The views of a scene show one set of named points, each view turned or mirrored, shifted and resized as a whole, with a little noise and some points left out.
In the rows, 128 means zero.

Scene 1
View 1
bido: [123 155 146 114 136 124 130 139  93  86 190 178 172  61 171  77 178 128
 179  93 105 145 144  92 103 131 187 132  91 117 108 103  98 143 139 162
 106 119 118 111  96 135 129 106 133 140 115 117 149 110 141 122 117 118
  88 155 162 145 112 124 164 101 167 105  64  97 181 140 123 120 156 183
 101 152]
Fad: [109 170 154 113 109 191  87 132 103  96 165 193 155 112 132 102  73 162
  88 131 118 165 106 115 153 121 199 132  82 145  74 139 148 119  76 188
 100 102 131 143  86 175 118 158  91 161  71 119  96  98 114 131 114 133
 102 152 115 130 119 107 178 129 128 140  77 130 146 151 133 108 167 140
 133 130]
Mogim: [127 142 142 114 116 130 127 129  84  91 196 155 158  66 148  69 204 129
 169  83 120 153 150  86 110 124 185 129  92 110 116 104  95 114 148 140
 111 119 104  91  97 115 113 131 156 131 141 107 168  98 173 131 102 112
 121 152 168 160 117 134 120  96 176 104  81 112 190 118 134  88 131 178
  85 165]
zuzuf: [114 161 144  99  98 169  82 161 100 120 171 169 138 118 116  78  55 128
 117 117 120 172  87 100 128 171 209 132  96 110  72 151 126 120  90 175
 138  97 133 116 125 162 105 122  98 119 136 129 100  98 127 121  96 128
 111 130 132 152 141 123 169 120 173 134 112 135 142  68 134  97 137 159
 145 122]
ren: [114 157 146 116 118 157 111 122  94  94 182 174 157  80 142  94 150 151
 131 102 119 155 133 107 133 115 189 132  88 132 102 119 120 116 110 158
 101 109 113 115  89 143 115 145 133 155 107 107 135  99 149 134 107 118
 111 157 140 143 115 123 145 109 144 125  75 125 172 146 131  99 156 157
 101 154]
vufos: [114 150 144 107  79 174  73 161  96 120 179 153 126 122  94  73  53 122
 113 108 130 180  81  97 131 179 206 123 109  97  80 162 118 100  96 161
 154  86 115  99 130 149  96 131 108 104 171 122 113  98 145 118  75 122
 128 124 140 176 151 134 134 109 189 136 130 147 148  35 137  74 115 157
 137 135]
kele: [103 156 147 125  73 200  74 104  80  99 169 148 127 124  83 103 109 165
  61  99 143 171 118 123 176 103 181 129  88 132  87 154 151  65  76 141
 107  87  91 107  75 141  84 207 134 154 115  79 133  80 169 152  80 102
 170 161 114 165 142 124  85 119 120 128 105 170 170 128 156  50 134 112
  92 149]
Bazat: [107 164 149 121  95 192  83 110  88  97 170 169 143 114 109 111 112 173
  70 111 134 163 118 122 171 107 185 135  82 139  82 146 146  86  82 161
  98  96 106 120  69 152  96 196 119 164  82  87 123  85 148 143 100 117
 148 168 116 153 128 120 122 127 112 130  85 159 160 153 149  78 152 114
 104 144]
zanuz: [105 162 147 119  86 190  78 118  92  99 172 165 136 121  98 102  90 164
  74 116 131 172 106 114 167 122 192 137  91 131  81 154 145  87  76 165
 112  90 109 120  89 154  95 179 117 148 104  99 116  92 145 141  94 116
 137 156 124 156 139 127 124 122 130 137 100 160 154 124 143  74 142 125
 113 141]
Sigom: [122 146 139 113 111 135 121 132  86  88 193 148 161  70 144  65 197 128
 170  77 121 153 145  87 112 128 185 132  98 107 114 110  95 116 153 138
 113 107 102  84  99 115 111 131 164 129 151 104 167 101 172 128  95 106
 122 152 166 169 128 132 115  94 176 105  84 118 189 110 136  82 129 170
  79 165]
lub: [113 145 142 127  99 160 110  95  78  78 190 152 147  81 127  96 215 154
 118  78 132 153 158 106 144  86 169 125  85 128 111 116 121  87 132 123
  91 105  85  91  65 118  99 188 168 160 117  74 168  88 187 144  94 100
 149 181 152 162 119 129  80 106 139 106  78 139 201 158 145  68 141 138
  62 177]
tifu: [120 148 143 107  96 153  98 144  91 104 179 155 146  95 120  75 120 127
 142  98 124 165 112  89 123 153 193 128 102 102  91 136 109 110 117 155
 139  97 109  92 114 132 103 128 133 113 152 115 132  99 155 124  86 118
 127 137 151 166 140 132 131 103 181 119 105 136 168  77 133  83 124 167
 109 149]
nifa: [133 141 139 106 135  92 149 147  85  87 208 155 179  37 184  48 246 110
 236  70 109 137 165  67  70 138 181 125  97  98 131  83  63 149 182 138
 121 128 110  74 117  99 126  76 166 119 170 124 186 110 172 114 109 111
  90 146 197 156 112 138 138  87 207  94  70  84 202 109 123 111 136 214
  79 178]
lod: [113 156 145 111 120 156 107 135 100  93 177 177 156  92 143  90 134 147
 136 109 120 157 125 100 127 132 191 131  90 126  93 126 113 124 112 166
 106 108 121 117  98 149 116 130 124 146 112 115 125 104 140 126 110 122
 107 151 144 142 123 119 159 109 152 126  80 117 169 131 126 100 153 159
 114 146]
View 2
vufos: [160 140 131 171 119 132 122 131  87 105 139  64 114 120  78 130 163 106
 145 148 114 122 119  62 116 131 140 106 140  98 104 126  83  85 140 138
  94  68 113 136  88 119 130 117 124 160 140 113 125 129 146 106 175 163
  91 110  86 136 158 136 121 155 102  80  94  87 110 151 158 123 169 105
 117 121]
lod: [146 115 132 135 107 152 101 172 119 158 152 114 105 137 125 151 152  97
 143 159 119 118 104  95 123 127 123 127 162 130 130 119 119 105 153 124
  78 111 117 127  90 154 108 120 124 139 131 130 119 116 147 114 162 149
 121 107 123 120 147 117 135 117 109  92 109 134 100 123 121 134 140 121
 114 102]
nifa: [152 146  99  67 147 141 116 232 120 134 186 130  64 114 140 150 104  35
 113 137 120  64  80 117 122 158 145 143 160 158 162  86  63 124 144  88
  78  83  92  93 105 205 127 127 121 108 194 130 117  82 152 127 135 141
 133 116 172 115 166 153 150 141 121 116 115 130  87 142 161 127 104  85
  99  89]
Fad: [139  93 153 167  77 149  99 137 122 167 133 115 130 149 113 148 173 125
 160 176 116 144 120  92 127 110 105 118 177 115 116 128 155  97 171 131
  74 127 133 140  76 123 105 111 125 156  98 127 118 129 144 109 171 144
 119 111 103 117 137  98 129 103 103  81 103 144 108 105  96 139 159 147
 127 112]
tifu: [157 136 124 140 121 141 117 160  99 133 150  88 108 123  99 144 146  89
 144 152 122 115 107  80 120 130 138 118 142 119 123 118  88  95 136 129
  88  82 107 134  96 151 119 119 119 144 143 121 120 118 145 113 164 156
 107 110 113 128 161 131 135 136 105  90 104 112 105 140 150 127 154 105
 110 106]
lub: [133 134 110 119 128 173 111 189 125 228 181 124 108 121 120 179 134  96
 135 171 121 105 108  90 133 132 125 132  83 149 135 119  98  84 108 136
  89  99  84 147 129 186  86 110 106 122 116 137 127 118 137 109 167 170
 118 101 126 111 157 111 172  77 104  86 154 124  74 104 117 125 145 118
  70  65]
zuzuf: [152 124 141 165 101 131 110 132  96 114 130  79 117 135  94 130 165 113
 154 156 114 134 117  73 119 123 131 109 170 102 109 124 109  97 153 137
  85  94 121 134  75 114 125 116 128 160 133 114 121 126 148 114 167 152
  97 110  96 131 150 129 116 145 104  80  88 112 118 139 141 132 166 117
 130 124]
bido: [143 121 121 103 113 151 105 199 124 155 163 136  90 130 140 148 131  76
 132 154 124  99  92 107 124 139 126 139 177 148 146 102 108 117 162 109
  73 110 112 112  90 171 114 121 123 124 157 131 119  97 150 122 146 141
 131 114 150 110 153 128 143 125 113 105 115 143  96 121 123 135 123 111
 111  96]
Bazat: [138 110 144 166  89 169 106 142 114 202 148 104 136 136 103 166 174 129
 157 178 119 143 123  75 130 110 113 117 116 122 109 135 141  76 123 153
  85 110 115 157 104 139  91 108 113 155  82 134 124 140 136 100 181 165
 110 102  98 120 144  93 149  83  99  71 130 128  95 101 101 131 167 138
  97  91]
kele: [138 127 132 170 110 170 114 132 104 206 156  89 134 127  87 166 167 132
 155 177 119 135 128  64 131 112 124 107  79 118  98 142 115  68 104 162
  97  94  99 163 121 146  90 105 108 152  80 127 132 143 136  99 186 178
  99  99  83 125 153 103 155  89  96  68 138 103  91 112 121 122 183 129
  80  87]
ren: [138 109 131 129 109 155 104 176 119 173 159 121 112 134 125 159 147  99
 142 167 119 121 105  98 126 123 123 131 149 134 129 116 123 102 143 123
  81 112 113 132  99 162 102 113 117 137 123 133 120 114 145 110 156 149
 124 107 128 111 150 116 143 106 111  88 120 133  97 113 113 133 142 132
 107  92]
zanuz: [144 115 136 173  98 160 108 132 107 182 145  96 132 134  97 155 169 126
 154 172 118 140 127  68 127 112 121 117 124 117 109 135 125  80 131 148
  89 102 115 154  99 134  98 106 120 154  93 125 123 132 140 101 181 161
 106 105  91 123 151 105 138  99 102  75 123 119  98 111 115 127 173 134
 105 100]
View 3
Mogim: [118 149 158 131 149 144 148 112 165 146 119 140 145 114 101  97 170 141
 167 113 127 114 158 129 114 132 120 148  84 102 117 103 145 131 142  99
 125 128 126 125 150 155 127 146 141 152 176 132 144 143 126 177 142 102
  93 133 143 121 109 147 114  97 118 147  82 127  86 103  93 128 153 139
 136 119]
zuzuf: [165 149 132 166 164 118 120  91 128 139 130 149 100 125 158 173 138 101
 160 107 148 109 128 145 142 127 133 147 120 160 114 121 134 138 137 102
 152  90  98 132 115 101 136 108  77 137 185 113 156 120 126  89 145  81
 124 161 122 129 119 146 166 111 142 136 138 118 142 103 127 158 139 142
 125 100]
nifa: [126 174 166 145 174 182 174 128 169 153 114 133 153 102  82  88 218 150
 158 101 105 116 157 145 119 147  95 136  68  82 151  81 138 106 105 113
 134 151 111 133 170 158 122 139 170 165 179 169 153 158 135 209 129 103
  68 127 153 113  77 140 103  82 113 148  65 119  84  99  88  99 155 132
 146 120]
vufos: [165 168 131 168 153 117 109  87 133 153 135 164  87 123 160 157 140  96
 173 109 158  90 134 125 156 130 130 130 124 166 117 115 162 145 144 108
 141  65 108 118 106 103 136 115  87 144 190 131 153 104 121  91 131  82
 128 155 131 155 118 156 162 104 140 137 128 118 126 109 100 167 150 133
 117  94]
Bazat: [115 103 135 120 112  87 113  86 153 123 128 132 134 134 139 146  94 131
 169 132 169 126 161 125 109 109 163 168 114 142  58 144 139 163 194  72
 124 112 137 121 104 138 134 141  88 134 168  42 139 129 119 116 167  97
 130 147 119 125 166 150 142 132 140 140 129 138 111 108 124 151 151 158
 121 121]
Sigom: [120 151 161 135 148 147 145 112 166 146 121 145 144 114 103 101 165 142
 172 115 129 112 162 124 118 130 122 146  88 107 121 102 153 133 145  99
 126 123 127 124 139 154 120 143 145 158 177 130 144 140 125 174 136 101
  95 135 141 124 112 153 116  98 120 151  81 124  84 106  87 127 155 139
 130 119]
kele: [112 120 137 114  98  81  97  81 155 138 137 153 127 131 145 128  86 126
 186 134 178 108 170 103 119 103 167 159 117 146  62 149 168 173 202  69
 111  86 153 108  95 141 134 152 100 138 173  64 134 107 113 109 156  91
 140 138 122 148 167 165 144 130 135 154 120 138  95 116  97 166 158 147
 112 113]
lub: [ 95 119 156 102 108 116 130 103 178 134 123 135 162 121 100  90 126 154
 175 133 156 116 184 104  99 115 148 161  87 102  80 125 161 151 184  77
 106 127 156 116 128 171 123 164 147 153 168  80 131 136 120 170 149 102
 111 126 139 134 144 159 114 117 124 155  86 141  68 113  87 131 164 151
 128 127]
Fad: [137 104 122 142 148  94 125  84 134 115 124 116 122 134 149 175 116 121
 148 123 149 132 143 156 110 114 161 173 112 150  77 132 105 148 157  83
 150 126 100 142 114 118 136 117  71 127 171  49 139 145 129 102 173  92
 119 163 105  97 151 132 153 131 142 125 140 132 136  98 163 141 137 161
 134 117]
bido: [124 134 152 140 166 149 161 115 152 131 116 119 143 119 105 129 179 142
 153 111 120 123 149 152 108 134 123 159  81 103 120 100 116 122 125  98
 147 151 102 142 152 142 126 134 132 149 176 117 149 158 134 172 150 101
  89 144 130  99 107 133 120 102 125 140  98 121 105  90 131 111 143 147
 147 118]
View 4
lod: [138 107 124 116 110 141 142 173 133 107 170 145 104 140  77 114 115 145
 147 109 138 115 161 118  77 119 153 148 156 118 115  74  85  90 150 133
 133 123 146 151 124 154 146 107 116 135 142 123 136 164 140 101 126  95
 159 116 106 103 107 124 142 113 145  93 125 118 119  95 118 135 112 109
 148 121]
Sigom: [150  74 137 111 131 156 165 177 137 111 176 144 137 150  73 119 135 144
 119  93 128  76 114 107 114 115 156 160 152  79 143  70  77  70 149 127
 125 147 144 144 131 131 123  83  98 152 114 136 110 139 123 107  96  99
 166 110 104 122  92  92 123 143 152  94 155  88 126 103 124 153  99 105
 134 132]
tifu: [141 135 125 113 118 136 154 155 141  80 166 150 119 144  77 105 133 146
 133 101 110  98 131 113 105 108 153 169 141  94 104 103  89  98 156 117
 131 147 143 141 133 140 144  82 114 120 124 109 139 158 139 118 120  91
 168 124 102 127 127 108 123 144 136 112 120 107 135 116 131 135 122 106
 150 136]
kele: [114 122 126 109 100 135 119 158 153 100 122 104  85  98 108 107  86 108
 143  78 142 130 121 118 126 140 223 163 117 103  89 107  90 100 148  99
 127 178 163 132 140 127 118  87 114  94 113 165 109 193 136  82  88 102
 142 141  94 126 145 165 118  66 116 145  77 152 128 115  75 118 131  89
 135 134]
Mogim: [149  69 137 120 133 157 163 173 139 118 173 142 130 149  71 121 135 145
 119  97 133  75 116 113 112 118 150 154 150  81 143  68  82  69 146 129
 127 143 145 142 129 139 122  88  92 157 114 133 118 138 119 103  96 103
 168 107 103 112  90  89 121 143 156  91 156  94 125  95 123 151  95 111
 134 130]
lub: [132  53 150 116 124 165 141 174 141 135 138 109 113 116  96 126  96 116
 121  77 157  87 109 119 133 141 202 152 138  87 136  60  77  68 139 111
 121 168 159 135 124 126  98  97  86 144 106 180  88 153 114  76  77 111
 140 117  95 115 102 121 120  87 146 106 130 123 119  90  83 146 100  95
 125 127]
bido: [150  79 130 121 127 153 157 186 131 129 185 159 124 152  65 122 130 155
 145 116 144  95 167 113  77 113 134 137 167 111 138  54  87  75 143 143
 129 111 144 156 121 154 143 114 101 161 137 113 127 139 127 107 127  99
 165 103 110  96  83  95 140 141 162  74 162  92 116  87 135 149  96 112
 149 118]
Fad: [121 135 112 116  90 131 117 172 136 109 152 138  70 120  91 108  87 141
 172 119 152 151 202 118  62 130 174 143 158 156  91  81  93 111 143 128
 136 119 149 150 128 168 157 126 126 109 160 117 152 179 149  88 154  97
 144 131 108  90 130 162 153  74 138 100  89 153 107  92 107 112 131 102
 160 109]
ren: [135  94 128 119 110 146 140 174 133 120 161 138 107 132  80 117 112 140
 148 106 147 115 160 115  85 122 168 142 156 117 117  65  84  83 144 128
 130 132 151 151 122 148 131 115 105 138 136 137 125 160 131  94 119 105
 152 114 105 100 105 123 137 105 146  93 128 124 111  91 110 139 109 103
 146 122]
zanuz: [122 135 118 113  97 127 121 162 148  93 136 122  81 105 101 103  94 120
 154  92 138 139 151 118 102 134 195 159 130 119  91 101  94 103 148 109
 128 149 154 134 136 137 133  96 120 101 134 139 136 186 147  91 119 101
 143 135  98 114 139 157 130  78 122 124  84 147 120 107  92 115 136  98
 146 126]
nifa: [167  55 143 118 152 162 186 179 132 111 195 156 161 176  59 128 163 161
 105 100 123  51 108 110 107 104 120 156 164  62 163  54  72  56 152 142
 121 137 137 153 127 133 122  81  81 186 111 118 111 113 116 122  95 106
 182  94 108 126  74  57 117 190 170  77 195  58 134  95 147 173  80 116
 138 132]
View 5
kele: [136 153  78 129  69 112 137 137 191 154  86 123 144 155  98 111 121 124
 164 138 162 140 115 143 122 133  97 126  95 197 109 159 150  99  63 121
 160 151  28 123 134  88 110 184 156 105 132 129 158  67  87  87  74 126
 149 184 118  86 107 132 146 186 125 137 117 130 132 151 175 111 173 134
 132 150]
Fad: [136 164  84  78 118 126 142  90 162 145  83 107 114 138  99 144 114 133
 134 140 175 101 139 120 153 154 128 106 122 177 132 166 170 136 128 103
 197 137  97 109 162 114 117 126 136 140 148 132 156 100 100  95 110 147
 161 162 126 123  51 137 152 175 148 150 150 152 131 154 175 157 156 169
 123 170]
lub: [134 163 126 139  71 140 103 132 182 139  91 158 161 136 155 112  78 116
  95 123 128 137 115 132  95 137 147 116 101 192  87 146 138 115  72 123
 154 148  86 122 118 108 108 184 175 127 154 135 163  74 116  71  89 141
 139 159 101  71 171 129 142 185  96 118 113 129 122 108 175  98 173 143
 113 134]
zanuz: [136 157  80 106  93 119 141 121 173 149  83 108 135 146  95 119 118 124
 153 144 170 125 124 131 131 138 110 125 109 188 118 159 155 115  92 113
 174 145  53 122 148  93 113 157 144 119 134 125 156  87  84  94  95 132
 149 168 125 100  79 138 146 179 142 147 134 135 127 147 171 130 169 144
 131 157]
nifa: [128 144 162 140 145 173 115 122 121 116 110 161 153  99 212  65  20 114
   9 115 104 113 126 129 107 130 196  98 127 132  58 118  87 163 116 105
 143 139 156 124 139  84 116 145 160 151 126 116 158 124 147  90 185 157
  78  91 108  37 157 122 144 151 125 138 129 127 124  38 143 129 147 133
 124 121]
zuzuf: [126 142  83 104 143 122 163 120 140 144  88  97 119 135 103  97 103 125
 133 146 170 111 135 132 160 139 118 112 123 154 113 149 129 141 122 102
 175 139  71 122 170  66 125 131 132 124 109 111 148 120  88 118 146 128
 108 145 140  92  31 137 153 156 179 169 150 137 131 124 150 158 156 135
 143 159]
tifu: [127 138 104 126 128 136 148 130 141 141  97 120 139 133 137  83  82 120
 106 138 151 127 119 140 137 131 133 114 119 151  91 142 112 138 101 114
 158 143  77 122 155  68 123 150 145 123 110 114 145 110 105 105 149 131
  98 135 129  71  81 133 144 161 162 155 138 131 130  99 149 141 158 124
 142 145]
Bazat: [139 165  82 106  88 122 132 118 190 145  79 121 137 149 101 136 119 126
 143 136 167 122 127 132 126 146 113 119 107 196 119 162 164 109  88 118
 179 144  67 118 142 111 114 163 151 124 151 130 158  73  92  82  82 135
 162 177 115 111  94 132 148 187 124 138 133 139 127 153 179 129 167 152
 122 158]
lod: [129 157 105 103 128 140 133 104 148 135  92 128 130 127 137 115  83 121
  96 128 151 108 135 120 136 146 146 106 123 164 106 147 138 141 118 105
 176 140 110 113 153 100 116 137 145 139 141 124 154 106 111  93 132 150
 128 141 121  89  87 133 154 165 141 145 143 141 127 113 159 146 155 147
 125 152]
vufos: [124 132  76 127 141 124 170 140 139 151  91  98 125 141 103  73 103 119
 141 144 169 127 118 146 155 127 105 123 120 152 104 144 108 137  98 112
 156 144  38 125 170  41 118 149 129 111  88 100 137 115  82 117 152 122
  88 147 140  75  42 139 147 159 187 172 140 122 132 119 143 147 157 115
 157 149]
ren: [135 160 115 104 114 141 120 108 155 135  94 135 140 133 141 117  82 124
  91 130 145 111 131 123 129 145 148 103 117 173 105 151 142 139 117 107
 179 138 110 114 146 105 121 146 149 144 151 124 156  96 113  88 120 148
 141 141 113  89 103 128 147 174 125 139 131 139 126 111 170 135 157 161
 120 149]
bido: [135 165 136 101 134 158 121  92 142 128  98 141 133 111 161 119  60 127
  52 117 135  96 135 118 124 154 181  94 128 155 101 153 136 153 136  98
 180 134 152 109 145 117 125 126 150 161 154 131 158 110 133  86 147 161
 128 124 113  83 115 128 148 165 117 136 141 145 122  92 162 145 152 163
 113 152]
Mogim: [128 151 133 134 114 154 118 125 145 129 100 151 152 120 174  83  57 118
  68 123 130 121 119 128 108 131 164 109 118 158  79 136 107 136 100 111
 150 145 113 125 139  84 111 157 158 138 131 123 153 103 123  88 144 145
 104 128 111  61 141 128 143 165 119 137 121 130 121  77 156 122 160 139
 126 131]
Sigom: [127 148 130 140 115 151 119 128 147 126 101 153 150 122 171  83  55 114
  71 126 126 126 117 132 111 132 154 112 116 157  80 133 107 134  93 114
 151 145 108 124 138  83 112 159 159 133 128 120 152  98 123  85 145 138
  98 128 111  57 146 128 144 166 123 137 123 131 125  75 158 121 158 133
 131 129]

In a view up to two points have been moved. Name them for each view, in the order of its rows, or write -.
view 1 => -
view 2 => -
view 3 => -
view 4 => nifa
view 5 => bido
